Each row is a point on a tangle of strands that fork and nearly touch. The rows are in no order.
Points whose rows are less than 95.9 apart are linked; no others are. Some points are linked to none.
<169>: -0.3 8.6 -22.2 -21.7 10.9 -5.6 26.1 28.9 24.4 -5.8 9.6 -17.6 6.8 -12.3
 12.5 10.0 -12.5 24.6 -20.9 -2.2 9.6 -3.0 -7.7 -15.6 -14.4 1.4 -35.4
 -14.6 2.9 26.0 -23.8 -1.8 21.1
<975>: -19.4 -27.6 -14.3 34.2 35.9 17.1 15.7 -34.9 7.9 -33.3 -5.6 -33.5 -0.5
 -2.7 33.4 -8.3 27.3 -20.5 -12.3 -8.0 -25.0 9.0 -2.2 32.5 -4.0 -16.1
 19.7 -5.2 32.7 -23.5 -21.1 1.1 -12.1
<732>: 31.4 22.2 30.0 -14.8 -24.8 -21.9 -14.6 8.6 -5.1 11.1 -3.4 42.3 26.0 26.9
 0.5 56.6 -17.9 -1.9 -22.0 -42.4 59.8 38.5 2.7 -55.8 17.9 21.4 -3.7 15.1
 -5.6 50.0 25.8 -1.3 18.3
<746>: -29.1 -9.5 -23.3 -0.5 -2.6 28.8 57.5 6.6 26.6 5.9 -40.3 6.9 -12.3 -5.6
 -4.4 -38.5 42.0 25.4 -9.1 -30.1 -27.0 -6.3 -36.3 34.1 8.4 0.0 -12.1
 -21.2 28.2 -11.9 -1.3 -10.0 -25.1
<566>: 6.1 1.5 13.8 17.3 17.6 -52.0 -45.2 -17.6 -23.3 19.5 -1.6 -0.7 -18.8 11.2
 11.7 13.9 -11.8 -26.3 -7.1 34.4 -1.9 -3.0 18.4 4.4 -17.9 10.0 14.2 27.7
 -0.6 -14.3 15.0 -20.7 11.6
<22>: -22.1 -24.8 -12.9 -12.5 5.2 11.2 18.6 -40.0 3.0 -1.5 -24.6 -0.8 -22.9
 -5.0 -2.5 -41.7 14.7 15.7 29.3 2.7 -21.7 -28.7 -29.8 41.1 -5.9 -9.1
 12.6 -53.2 8.5 -19.9 6.6 10.0 -41.6
<164>: 0.1 25.9 -8.8 12.6 -28.9 -1.5 -31.1 0.4 -2.7 17.5 -0.8 40.7 28.9 -0.4
 -42.7 28.8 -10.7 -5.1 31.1 -20.0 6.0 17.2 9.8 -6.1 22.5 -7.8 25.5 6.2
 -33.3 5.1 27.0 13.0 12.1
<84>: 24.5 -2.6 8.7 -1.8 -1.6 22.1 -33.2 -30.1 -12.0 14.0 8.3 0.4 -39.1 24.2
 23.3 -3.9 -7.5 -16.0 30.3 33.2 -18.0 -12.8 23.8 23.9 -14.0 -15.0 34.8
 26.2 -14.8 -28.8 -5.9 -9.8 21.4
<151>: 20.1 2.1 29.9 -21.7 -3.1 -3.8 -5.5 -7.3 -39.9 -0.3 50.3 -21.0 -14.1 5.3
 -32.8 -49.5 3.2 -2.8 -0.3 37.1 13.8 -29.0 0.0 -17.0 -9.9 17.8 6.8 -0.6
 -2.1 -3.6 14.2 4.6 -15.8
<238>: 11.2 -0.7 17.8 0.2 16.6 -28.6 -15.7 -1.0 -33.2 2.4 -18.6 -35.7 -15.2
 15.8 48.7 16.9 -6.4 -12.7 -43.0 11.2 19.8 -10.2 35.1 -13.9 -24.5 -0.2
 -14.7 36.2 10.4 0.3 -31.0 -13.3 37.9
<562>: -12.1 9.7 -3.2 19.5 33.3 -32.3 5.9 8.7 31.0 1.9 12.5 -31.7 22.4 -21.2
 -26.1 7.1 -20.8 -0.8 -24.7 12.9 -18.3 3.5 -11.9 -17.9 -16.4 22.2 8.6
 -13.3 0.3 -6.6 -4.1 1.2 -5.3
<877>: -2.0 22.4 -14.0 8.2 -27.2 35.3 -13.7 -8.7 -2.7 20.6 -27.1 44.7 8.9 2.3
 -26.1 -1.2 -4.4 -6.6 43.6 -10.0 -13.5 -1.6 5.8 25.0 26.4 -23.4 37.1 2.1
 -36.6 -13.6 18.9 12.9 -1.7
<764>: -5.1 7.2 -11.2 35.7 6.8 3.2 5.9 36.0 16.5 8.9 10.5 17.8 40.6 -16.7 -47.9
 4.7 7.2 13.5 -8.4 -23.6 -7.1 16.4 -25.3 15.9 35.3 -7.4 11.8 -6.2 14.4
 18.4 23.8 -3.0 -4.6
<309>: 33.8 10.4 45.4 -31.5 -42.4 7.0 -18.9 -17.3 -40.8 22.3 39.1 24.6 6.8 29.1
 -47.0 -9.6 10.7 15.7 5.8 13.2 48.6 1.9 12.8 -21.2 -16.7 41.4 -10.4 25.8
 -5.6 22.5 26.1 10.2 -2.1
<760>: -1.6 12.0 -37.7 -9.1 -7.7 -21.7 -46.8 45.6 13.0 31.2 -24.7 34.9 17.4
 17.6 -44.4 21.5 -7.4 1.4 7.3 -23.8 6.7 11.0 -27.2 -9.6 13.4 -8.1 -18.4
 -2.1 -1.8 30.1 8.9 -0.7 -3.2
<408>: -29.4 -4.3 -1.4 -25.7 -17.8 -19.3 -3.5 -11.4 -1.3 11.0 -40.1 8.9 -9.8
 -6.5 2.2 -16.7 21.9 6.3 16.2 6.6 -2.1 -25.6 3.2 16.5 -6.6 8.7 0.5 -18.6
 -9.5 -12.3 12.1 2.9 2.1
<317>: -4.0 -6.2 -6.0 14.3 7.1 32.7 53.2 -28.5 -2.1 -45.4 41.3 -34.4 3.2 -33.6
 -12.6 -20.8 48.8 -14.0 16.4 9.4 -6.6 -7.7 6.0 16.4 9.7 -16.5 13.6 -4.9
 11.0 -18.2 0.8 0.7 -1.6
<670>: 15.8 6.9 -11.4 -1.6 33.3 -17.0 -25.6 21.0 18.1 6.3 -22.4 -10.4 -23.1
 30.8 52.3 39.0 -78.5 -13.1 -39.2 -18.7 28.0 18.5 2.4 -49.4 -3.6 -10.7
 -22.0 21.6 3.7 28.5 -5.2 -19.2 39.3
<766>: 18.9 2.8 11.7 32.1 18.0 24.2 -8.1 7.7 11.9 -24.5 29.0 -7.2 17.3 -4.1 1.9
 17.5 -25.8 9.9 13.3 5.2 -16.4 2.1 12.6 11.0 26.3 -27.1 37.2 -6.6 -19.5
 -7.8 -3.7 -5.0 -6.2
<168>: 4.2 -3.5 -6.4 -21.5 9.0 -31.1 -49.8 36.1 32.2 15.8 -40.7 5.0 -7.8 13.7
 15.2 22.6 -17.1 12.7 11.8 6.9 -0.4 -13.5 -10.4 -12.0 -13.1 -3.8 -27.0
 -9.8 -4.8 16.3 -22.2 -13.3 -3.3
<691>: 19.0 -6.6 5.1 29.4 43.6 -34.1 -8.1 -38.3 -18.0 -2.4 -4.8 -12.5 13.4 5.2
 2.7 41.7 -31.4 -38.7 -42.3 15.2 46.7 -10.0 38.2 -17.1 -1.7 7.2 11.8
 20.1 -22.3 11.7 -18.1 -15.0 48.0
<861>: -10.9 -5.4 31.4 -28.6 -12.9 -19.4 -11.7 11.2 -54.8 12.1 19.0 -41.3 -21.9
 -5.8 6.5 -37.0 -16.1 10.2 -23.7 33.6 -5.1 -10.8 14.9 -20.7 -50.5 5.6
 -43.9 21.6 13.2 -26.3 0.7 12.9 -6.4
<414>: 8.6 0.7 8.0 1.1 34.9 -28.0 -35.4 21.2 -2.5 11.4 -42.9 -33.7 -15.1 14.7
 44.1 16.8 -30.9 8.0 -35.1 16.0 2.5 -6.3 7.2 -6.5 -27.0 -11.1 -34.7 22.6
 20.6 13.0 -24.0 -11.6 32.2
<636>: -3.4 -25.7 -17.7 40.8 52.3 2.6 -6.4 8.6 6.0 -18.3 7.0 -32.0 27.9 -3.4
 16.4 30.2 -50.4 4.6 -35.5 -5.9 -6.9 17.0 4.4 21.6 1.5 -14.0 -4.2 -7.2
 14.8 7.2 -20.0 -4.6 0.5
<512>: -31.6 19.7 -37.4 39.7 0.6 15.1 46.2 -46.2 -2.8 -18.9 -38.4 27.0 0.2
 -12.5 16.1 -14.8 22.5 -36.9 3.6 -46.1 19.6 11.0 3.1 13.3 46.9 -9.1 28.6
 -10.7 -8.0 3.8 18.5 1.4 -8.8
<458>: -2.6 -9.3 3.3 8.7 -14.1 -4.4 37.3 15.2 19.0 -3.7 49.6 15.3 -6.4 -15.7
 -14.2 -30.4 4.8 17.3 23.3 -2.7 -21.8 1.8 -22.8 -10.1 25.6 11.6 11.4
 -33.7 -9.0 -8.2 -7.4 -7.8 -33.1
<947>: -9.2 -6.6 -11.1 -16.8 12.1 -26.9 -4.5 25.9 39.7 15.8 -48.4 6.4 4.5 -6.8
 16.3 6.9 4.5 21.5 0.3 -5.4 -8.6 -20.0 -27.9 6.0 -7.3 -3.0 -15.7 -42.0
 12.5 16.9 -24.1 -7.5 -16.7
<239>: 14.9 18.3 -28.2 -22.3 -7.1 -20.4 -32.9 57.5 29.6 28.5 -12.5 27.5 8.2 8.8
 -39.0 19.6 -2.7 4.6 0.2 -8.3 17.6 16.2 -37.1 -31.8 1.0 7.1 -54.2 8.1
 9.1 47.4 -0.4 -0.3 4.1
<86>: 0.2 2.4 0.9 -15.4 7.8 -15.3 -12.3 -6.1 -13.0 1.4 -11.0 -37.6 -16.5 15.3
 15.9 -4.6 22.8 -13.0 -24.1 17.3 4.1 -16.0 20.1 -3.5 -25.8 13.6 -1.5
 17.5 8.9 0.6 -19.9 -1.4 33.8
<348>: -9.4 -7.2 -9.9 -9.9 -4.9 9.0 41.2 50.2 18.9 26.7 -27.3 16.0 -4.8 -9.8
 -5.4 -37.5 27.3 28.4 -27.3 -8.4 -17.4 -4.0 -41.3 19.4 5.3 4.9 -35.3
 -9.6 40.3 13.0 -5.6 -8.4 -14.3
<384>: 4.0 13.5 24.3 3.6 10.5 -2.1 15.9 17.2 -20.4 -12.8 26.8 -19.2 25.3 -15.5
 -22.4 -11.2 30.7 -4.2 -40.2 14.8 -0.3 -3.8 3.6 -3.5 -2.5 4.1 -0.9 25.0
 19.2 -0.6 5.5 -3.5 7.4
<652>: 1.2 -1.7 -40.9 18.4 -4.2 -4.3 -19.7 43.2 21.4 21.3 -0.9 30.4 26.8 3.6
 -55.8 14.3 1.4 5.0 19.2 -33.4 -8.0 10.4 -28.6 11.7 38.5 -20.5 13.9
 -22.5 2.0 16.5 0.5 -6.3 -14.8
<282>: 7.7 -7.4 -8.5 58.4 41.4 3.0 -16.4 -13.3 2.0 -13.0 14.6 -6.9 18.9 -7.2
 16.2 31.8 -57.5 -7.7 -1.7 0.7 -6.3 14.9 15.4 19.7 20.7 -27.0 33.9 -3.4
 -12.2 0.1 1.4 -3.7 5.3
<244>: 0.9 -10.3 17.9 -28.7 -16.4 19.6 12.8 -21.7 -44.5 -3.5 27.5 -14.8 -25.7
 -4.3 -23.1 -62.7 14.3 -12.4 14.8 30.8 3.4 -24.6 1.3 -2.6 -4.9 10.2 10.8
 -4.9 -1.5 -27.0 35.1 23.5 -10.1
<559>: -3.9 -16.2 -18.1 11.9 9.6 -8.7 -1.9 -25.1 22.7 -9.6 -28.6 22.6 -23.6
 20.2 46.7 -1.6 12.0 -8.2 18.2 -25.9 -27.6 -3.3 -19.0 23.2 17.2 -19.1
 34.7 -33.2 -4.5 -11.0 -20.0 -6.6 -21.5
<894>: -25.3 -28.4 16.0 -28.9 -24.3 -7.0 -14.3 21.3 -19.0 18.0 9.4 -11.3 -18.1
 -2.6 1.3 -43.9 -1.2 14.8 6.5 32.6 -20.1 -8.4 -3.6 -5.2 -28.9 18.8 -46.2
 6.1 6.3 -30.4 -10.5 14.1 -12.1
<586>: 26.8 3.9 -0.5 -2.8 14.6 1.2 -11.5 34.4 6.9 -16.1 16.5 -7.0 21.2 10.9
 -3.3 38.4 -9.1 -6.1 -21.0 -10.8 23.5 2.5 5.1 -10.4 26.0 -11.2 0.7 4.5
 -7.0 35.8 -6.0 -11.0 24.1
<426>: -7.5 10.9 -12.8 22.0 2.5 35.6 30.8 -51.7 -10.9 -32.0 13.7 -23.3 -7.2
 -28.6 -17.9 -23.5 30.9 -39.4 46.8 14.2 -11.5 3.9 10.5 16.6 15.2 -12.1
 39.0 -5.2 -4.7 -12.5 18.6 22.1 -1.4
<339>: 3.3 -20.2 15.2 1.1 24.1 11.4 1.9 -25.4 -29.5 -25.1 23.1 -50.4 -4.7 -8.0
 17.8 0.9 -11.5 1.6 -3.9 37.1 -32.0 -19.1 25.6 24.9 -35.4 -30.0 2.1 2.9
 -0.2 -37.1 -25.1 6.3 -5.7
<584>: -8.8 12.8 6.0 20.1 -25.2 -14.0 -6.5 -25.4 -20.4 2.4 22.4 14.9 29.8 -16.6
 -30.8 26.9 3.0 -25.5 12.0 -0.6 9.2 32.7 21.8 -9.8 13.1 19.4 18.8 15.1
 -23.1 2.5 29.8 23.1 25.1
<147>: 10.0 -24.3 0.0 -0.4 16.0 -6.6 -30.9 -8.3 21.2 -4.3 -13.9 3.1 -27.1 36.4
 43.4 1.6 11.1 -4.3 7.0 -3.0 -31.1 -8.8 -11.7 20.8 -1.0 -19.3 24.1 -7.8
 2.0 -14.3 -33.3 -11.5 -2.6
<273>: 19.6 9.6 35.2 -13.0 -13.2 -6.4 -28.0 -0.8 -45.5 9.8 43.2 6.2 5.3 15.6
 -39.1 -31.2 5.9 6.4 -9.7 30.5 18.0 -5.6 -1.8 -7.5 -10.3 17.1 -14.3 25.9
 1.1 15.6 21.3 7.1 -5.3
<7>: 22.4 1.3 -2.3 -33.0 -6.8 -23.6 -68.0 24.6 18.4 14.3 -38.2 19.1 -26.7
 23.9 13.6 28.1 -29.2 14.8 29.9 7.8 26.7 -14.6 10.3 -29.9 -15.0 3.4
 -34.8 16.7 -18.1 20.8 -13.7 -19.9 2.3
<799>: 32.2 13.4 52.6 -16.3 -51.5 26.2 -1.2 -14.8 -40.8 8.7 29.2 29.7 6.4 18.4
 -11.9 8.0 11.0 7.4 4.8 -5.9 44.7 10.6 34.8 -7.7 -1.3 34.2 13.0 31.2
 -4.4 11.4 23.6 15.9 4.4
<8>: -22.2 -43.3 -4.2 -22.3 -29.5 3.2 -14.0 34.5 4.9 14.7 3.7 9.7 -21.4 7.4
 14.4 -21.9 7.8 18.7 23.4 10.4 -24.0 1.5 -7.2 10.5 -6.5 13.3 -48.9 -2.2
 -3.0 -16.7 -33.9 5.2 -8.4
<621>: 11.0 0.6 3.2 -35.9 -24.3 -7.9 -3.7 3.4 -6.1 4.9 -4.1 -16.1 -19.8 14.6
 22.0 7.5 26.5 2.7 -6.0 1.3 26.9 -13.2 28.1 -15.5 -19.1 28.8 -11.1 7.0
 0.7 15.5 -27.2 -0.2 31.9
<504>: -20.7 41.5 -20.3 28.7 -14.7 15.1 37.5 -68.0 -28.5 3.8 -36.3 14.5 -14.8
 -24.6 -32.0 -29.9 15.7 -55.9 51.7 -13.7 -3.4 10.1 2.0 -1.2 28.8 -5.0
 52.2 -9.8 -16.3 -13.1 54.7 29.4 -12.8
<523>: 7.4 -9.5 -5.0 -26.3 -1.8 21.0 3.8 28.5 -1.0 -14.4 32.7 -25.5 -6.6 2.6
 14.6 -6.9 -18.9 38.4 -5.7 13.4 -2.6 -13.6 7.7 -3.3 -27.5 -13.3 -47.5
 2.5 -6.9 2.9 -40.3 -0.9 5.2
<178>: -1.2 -40.7 -11.2 7.3 8.5 12.6 14.5 45.4 29.2 -7.0 12.8 -2.9 16.7 -10.7
 1.6 8.9 20.9 12.8 -9.3 -9.1 -30.5 12.6 -23.7 27.5 9.2 -7.0 -14.2 -16.2
 30.1 -4.4 -27.4 -11.5 -15.4
<925>: -40.7 7.9 20.2 36.0 6.2 9.1 38.7 -33.2 -19.7 -24.6 -16.7 -0.4 16.9 -41.5
 -2.1 -23.9 17.5 -25.7 -3.8 3.0 -9.6 8.4 7.1 20.2 16.7 0.8 17.7 4.5 14.8
 -30.2 54.6 11.4 -26.8
<550>: -16.5 25.8 -5.7 32.5 -3.8 24.4 38.4 -53.4 -4.0 -15.2 -8.6 -12.5 -6.7
 -41.8 -38.9 -29.0 20.6 -39.7 60.6 2.1 -15.1 5.6 -0.9 -8.7 27.3 -7.3
 54.6 -21.5 -15.1 -22.0 45.9 26.8 -13.3
<265>: -40.6 16.8 -29.5 31.6 -7.6 19.0 65.5 -41.8 19.4 -24.4 -40.3 12.2 -7.2
 -18.4 4.8 -13.7 54.2 -42.3 23.5 -37.0 -1.6 10.9 -7.7 8.9 38.7 -1.5 20.3
 -10.4 -3.7 -25.2 16.0 -5.7 -21.4
<579>: -10.3 -23.1 -5.5 -15.9 7.2 15.5 11.7 -1.4 0.6 -20.8 27.4 -36.4 -0.4
 -13.7 8.7 -2.6 -4.6 27.2 6.4 22.4 -24.1 -16.1 6.9 20.4 -30.5 -14.1
 -21.8 -17.5 -1.0 -20.0 -24.3 8.2 -1.9
<485>: 6.0 18.7 -35.8 -10.0 16.1 -17.0 -0.2 45.2 33.1 16.3 -3.1 0.2 20.2 -12.0
 -25.1 22.4 -15.6 13.2 -23.9 -3.4 14.4 14.6 -29.4 -19.8 -10.8 4.3 -52.3
 -6.0 15.0 46.2 -1.7 4.4 17.7
<748>: 8.4 2.0 -1.2 -1.9 13.8 23.2 -15.8 -51.3 -11.8 4.4 -2.5 -13.6 -32.9 5.2
 -8.5 -33.1 -4.6 -16.7 40.1 38.6 -22.4 -25.4 3.0 30.5 -15.1 -20.9 48.3
 -2.8 -9.3 -30.1 23.2 6.3 0.1
<61>: 7.4 0.0 5.9 -17.7 -29.2 17.6 -2.8 49.7 12.5 10.9 34.1 28.4 7.2 4.5 -18.5
 -5.8 -8.9 22.1 6.8 1.2 1.1 11.7 -7.6 -21.1 10.1 15.2 -31.3 18.3 -17.7
 3.5 -4.0 -2.8 -4.0
<155>: -10.8 -18.0 -20.7 9.6 22.5 14.0 -3.8 -29.2 33.3 8.5 -19.7 -11.2 -3.0 4.3
 -5.5 -8.2 -15.3 29.5 11.7 -8.2 -36.8 -10.2 -36.8 35.2 -16.5 -7.7 31.7
 -47.4 17.2 -13.6 -11.0 -0.7 -42.7
<180>: -1.8 16.5 7.6 -0.9 6.1 -6.9 3.0 -14.5 -25.0 -4.6 10.1 -24.7 -5.6 7.7
 -6.2 -23.7 37.5 -25.7 -32.1 10.9 6.4 -7.4 12.1 -1.8 -9.6 21.4 17.4 24.8
 15.1 -2.9 11.4 1.4 21.0
<612>: -18.9 -27.8 -4.0 30.7 33.7 23.3 37.8 -50.8 30.9 -40.7 -13.2 -23.7 8.1
 -17.7 22.4 -2.4 30.4 4.7 3.6 -15.4 -26.7 -4.8 -23.0 36.0 -3.0 -17.4
 19.4 -31.2 36.0 -22.7 -11.2 -4.7 -40.3
<211>: -21.9 -17.7 8.2 -5.9 12.1 22.2 35.4 -59.3 20.6 -31.0 -24.4 -12.4 -19.1
 -8.2 25.8 -26.6 21.3 10.6 24.5 -3.3 -30.0 -24.4 -22.8 28.2 -14.7 -18.7
 18.8 -38.2 9.3 -34.7 4.3 7.1 -33.1
<597>: -21.4 -7.8 -27.0 -5.4 -12.9 -15.5 -23.0 -2.8 -3.9 6.4 -17.2 9.3 0.1 -0.5
 3.3 9.4 6.6 -8.2 15.3 0.8 -2.1 1.7 11.1 22.1 -1.0 4.5 -2.5 -6.8 -13.6
 1.3 0.9 8.2 13.3
<821>: 20.0 37.3 24.4 1.4 2.6 -34.2 -28.5 7.4 -1.5 3.2 20.3 14.1 30.4 1.4 -38.2
 24.5 -28.1 16.3 -16.4 9.1 21.9 18.1 -9.4 -39.0 -10.7 15.0 -19.6 17.8
 -14.6 34.7 27.7 0.3 0.9
<931>: 1.1 -1.0 7.2 38.1 -1.2 18.7 18.6 2.9 25.9 -16.7 33.9 6.4 6.1 -16.2 -14.0
 -11.7 6.9 7.9 33.4 -7.7 -32.1 10.7 -11.7 2.5 38.6 -10.7 42.4 -26.1
 -11.3 -14.5 -6.2 2.5 -26.4
<824>: 12.9 24.5 4.0 -15.9 19.4 -19.1 -16.8 24.9 16.2 11.7 -36.8 -11.7 -10.4
 14.2 48.7 20.8 -39.8 6.6 -39.7 -4.4 23.6 -1.7 2.9 -38.7 -14.7 1.2 -23.0
 12.7 3.6 31.9 -12.1 -8.0 31.0
<32>: -17.8 -8.5 11.7 -40.7 -5.1 -24.7 4.7 18.2 27.5 16.7 -41.8 -2.1 -5.8
 -16.4 6.3 -17.5 26.4 24.3 7.6 17.1 -6.6 -37.2 -16.6 -0.4 -20.8 11.8
 -28.4 -30.1 6.4 -0.6 -16.1 -2.7 -5.3
<807>: -15.0 1.8 -34.8 9.4 6.2 2.3 25.4 -18.8 13.8 -15.7 -20.1 15.3 -8.5 6.6
 31.9 -9.7 10.6 -5.5 0.0 -35.2 6.4 -2.2 -6.0 14.2 27.2 -11.6 27.5 -31.5
 -7.9 13.8 -7.3 -5.0 -4.3
<334>: 32.0 15.0 36.6 -22.8 -22.8 2.7 -3.1 36.7 -23.4 -9.8 27.3 10.6 16.4 9.0
 19.9 36.3 -20.1 15.7 -31.4 -12.9 40.9 16.2 21.4 -38.0 -2.3 9.7 -37.3
 30.1 -0.7 30.1 -3.1 -3.7 9.9
<194>: -23.4 -3.2 16.5 -6.1 0.2 13.8 23.2 -32.9 -39.5 -18.8 -4.2 -23.7 -18.9
 -23.9 3.0 -46.9 13.3 -24.3 3.0 21.2 -12.6 -8.5 7.7 11.1 -8.3 -1.2 17.3
 1.9 15.2 -42.6 48.3 20.4 -13.2
<247>: 22.6 17.1 -2.0 -24.3 -44.4 -18.2 -22.8 4.6 -6.5 23.1 -9.7 47.0 10.6 23.3
 -17.1 46.4 3.1 -3.6 12.8 -38.1 57.6 8.5 18.0 -28.3 14.2 23.3 8.6 2.6
 -18.4 38.6 10.2 -2.6 11.6
<867>: -16.9 -17.5 -33.8 26.4 37.4 1.2 0.6 -13.5 21.1 -1.8 -19.2 -18.7 16.3
 -5.7 16.9 7.7 -31.5 17.4 -19.4 -12.4 -10.3 2.1 -12.1 33.3 -10.2 -6.4
 13.0 -35.5 21.3 9.6 -11.7 -3.3 -17.0
<689>: -1.0 27.7 21.3 -19.3 -29.4 -13.8 15.9 34.1 -8.6 17.3 2.4 35.5 23.3 -1.4
 -4.3 1.1 -4.6 26.1 -37.3 -11.1 10.9 37.3 -21.6 -33.6 -4.9 20.2 -49.7
 24.2 7.8 25.8 24.5 8.7 10.9
<951>: -7.1 -6.4 -1.1 -6.0 -32.0 -1.7 15.7 30.1 14.4 -2.7 34.2 30.3 -1.8 -9.0
 4.8 -1.3 -10.9 12.0 20.8 -7.6 -11.6 14.5 -2.5 -12.2 20.0 15.6 -10.4
 -14.6 -27.9 -6.1 -8.0 -1.8 -17.4
<601>: 35.6 11.9 52.9 -14.9 -40.6 19.3 7.6 19.9 -32.5 -2.6 37.9 14.9 19.3 14.1
 3.4 28.1 9.1 8.6 -24.2 -16.1 40.3 17.3 36.3 -26.3 4.1 20.9 1.2 39.3 3.4
 12.2 1.9 2.3 13.1
<928>: 4.9 -0.6 15.5 17.3 34.7 -6.4 -9.8 -15.4 -27.9 -2.8 13.2 -46.4 -13.2 4.6
 22.4 -2.3 -30.5 -3.9 -29.8 32.0 -24.8 -10.2 22.3 8.0 -36.4 -17.4 10.2
 28.1 8.1 -36.2 -9.0 -9.2 5.2
<195>: 0.5 -45.5 15.9 -1.8 14.6 -0.9 1.9 19.9 15.1 -9.2 -0.8 -10.2 -2.8 -0.4
 31.1 -9.4 14.6 22.4 -6.3 4.6 -35.7 -10.7 -27.4 29.7 -13.0 -7.5 -19.2
 -25.9 35.3 -13.1 -45.0 -8.1 -42.3
<882>: -32.8 0.3 -27.1 13.5 -5.2 27.7 64.4 -13.1 37.5 -12.8 -40.1 16.2 -4.3
 -14.5 -9.8 -11.9 53.4 -2.7 14.3 -38.7 -23.7 -1.2 -25.3 24.2 25.7 -9.9
 8.3 -20.0 6.2 -27.1 9.7 -14.3 -26.4
<956>: 8.6 11.9 19.0 -2.2 5.7 -3.7 -16.2 6.9 -45.4 0.8 37.8 -43.9 -12.0 9.5 2.6
 -9.3 -32.2 6.3 -30.4 31.2 -13.5 -0.4 23.6 -16.0 -43.9 -8.9 -18.7 40.4
 -1.3 -26.4 -13.8 1.3 1.0
<973>: 15.4 -6.4 10.2 -35.9 -22.0 19.2 -15.3 38.1 2.9 0.1 33.1 -3.6 -3.9 7.9
 -4.2 1.3 -17.7 25.7 5.1 18.2 10.3 -6.2 13.3 -27.6 -21.2 11.3 -48.6 23.4
 -15.1 1.6 -28.5 -2.2 0.9
<53>: -1.9 -14.7 0.1 -8.7 -2.1 13.8 34.6 -11.3 0.7 -34.6 36.6 -14.3 9.5 -28.4
 8.0 0.9 19.0 7.8 13.3 11.8 -6.5 -14.6 15.1 16.9 -1.3 -9.4 -0.6 -19.6
 -8.4 -14.1 -14.9 2.7 -2.9
<678>: 34.1 17.7 45.7 -10.5 0.3 -19.8 -19.0 22.7 -16.1 -3.0 1.1 14.0 22.2 20.4
 26.6 56.4 -41.3 -5.3 -48.7 -17.6 45.9 38.9 13.2 -60.1 3.3 7.6 -34.5
 40.5 4.3 38.5 12.6 -4.6 19.8
<257>: -8.9 -43.3 -19.3 -11.8 -16.7 5.3 -1.0 58.7 30.2 14.2 -2.9 24.4 -6.3 14.8
 -0.4 0.3 21.7 8.5 9.9 -15.4 -28.7 16.0 -29.1 16.8 20.9 -1.0 -29.4 -9.9
 9.6 -4.2 -29.6 -8.9 -13.8
<16>: 25.3 7.6 -2.3 12.8 29.8 -14.9 -24.4 -17.1 8.1 22.8 -9.0 1.7 -19.0 29.2
 29.0 58.9 -73.3 -18.8 -33.9 -13.4 41.7 13.4 25.3 -43.6 -8.2 -0.2 7.5
 41.2 -14.2 10.9 6.7 -27.2 63.2
<241>: -17.1 36.5 -32.6 42.7 -2.7 16.4 22.1 -58.3 -15.0 0.6 -43.5 29.8 0.1
 -11.9 -1.9 -9.5 9.8 -48.0 28.7 -28.9 7.6 12.7 11.4 12.6 36.2 -15.3 53.8
 -1.3 -17.1 -1.6 30.3 14.6 2.2
<620>: -1.3 3.7 16.2 12.2 -2.4 -13.2 19.1 27.3 -7.2 5.8 32.5 10.4 37.8 -32.0
 -50.1 -10.9 17.8 15.7 -21.2 11.9 -3.9 7.9 -19.5 9.0 6.2 4.5 -21.2 9.6
 19.4 13.6 27.4 -0.9 -4.3
<310>: 0.2 11.7 -0.8 -4.9 0.3 29.5 -17.6 -19.2 16.1 6.9 -4.5 0.9 8.9 -4.1 -36.7
 -14.1 2.9 2.0 35.9 20.8 -18.5 -25.2 6.1 21.6 -0.3 -14.6 40.4 -1.0 -24.6
 -19.9 14.3 9.0 2.8
<354>: 16.7 6.1 -9.9 -37.0 -43.9 -4.4 -4.4 19.2 8.9 17.1 3.0 19.6 -7.2 17.0
 -5.3 22.5 22.6 0.3 8.1 -21.4 37.4 -2.2 14.6 -24.3 3.1 34.8 -4.5 1.8
 -11.0 28.3 -10.6 -2.1 23.3
<501>: -24.4 -2.6 -28.9 18.9 -4.2 -25.6 -3.8 -25.7 -11.6 0.8 -2.3 16.8 22.9
 -17.5 -2.6 19.8 -2.0 -28.9 -0.7 -13.4 20.3 17.4 19.2 5.5 13.7 10.7 8.7
 -5.5 -17.4 12.6 13.3 16.0 22.1
<600>: 25.3 -13.2 7.3 -15.4 -5.9 8.6 -41.8 -4.0 6.3 14.1 0.7 10.4 -46.0 47.3
 39.7 -6.6 -7.2 -1.8 19.2 14.4 -9.8 -14.9 7.6 1.1 -6.2 -5.9 19.1 18.5
 -15.2 -15.1 -28.5 -20.0 10.5

A fork is a point with three links. Follow the links from the first point to the second and name the forks in between, in order.
<670> / <273> | <86>
<612> / <178> | <523>, <579>
<636> / <600> | <523>, <579>, <512>
<512> / <861> | <579>
<147> / <22> | <512>, <579>, <523>
<239> / <766> | <523>

Follow the links from the first point to the second, and from the first to the third. Name the last point that the two ways share.
<211> / <8> / <317> | <579>
<764> / <8> / <426> | <579>
<951> / <620> / <426> | <523>
<239> / <178> / <612> | <523>

Name the points in between on the shortest way along the links from the first point to the second, in order.
<384> / <512> | <620>, <764>, <652>, <760>, <239>, <485>, <169>, <523>, <579>, <53>, <317>, <426>, <550>, <504>, <241>
<426> / <32> | <550>, <504>, <241>, <512>, <807>, <559>, <147>, <600>, <84>, <748>, <310>, <877>, <164>, <584>, <501>, <597>, <408>
<601> / <16> | <334>, <678>, <732>, <247>, <354>, <621>, <86>, <238>, <414>, <824>, <670>
<180> / <636> | <384>, <620>, <764>, <652>, <760>, <239>, <485>, <169>, <523>, <973>, <61>, <951>, <458>, <931>, <766>, <282>
<732> / <194> | <678>, <334>, <601>, <799>, <309>, <273>, <151>, <244>
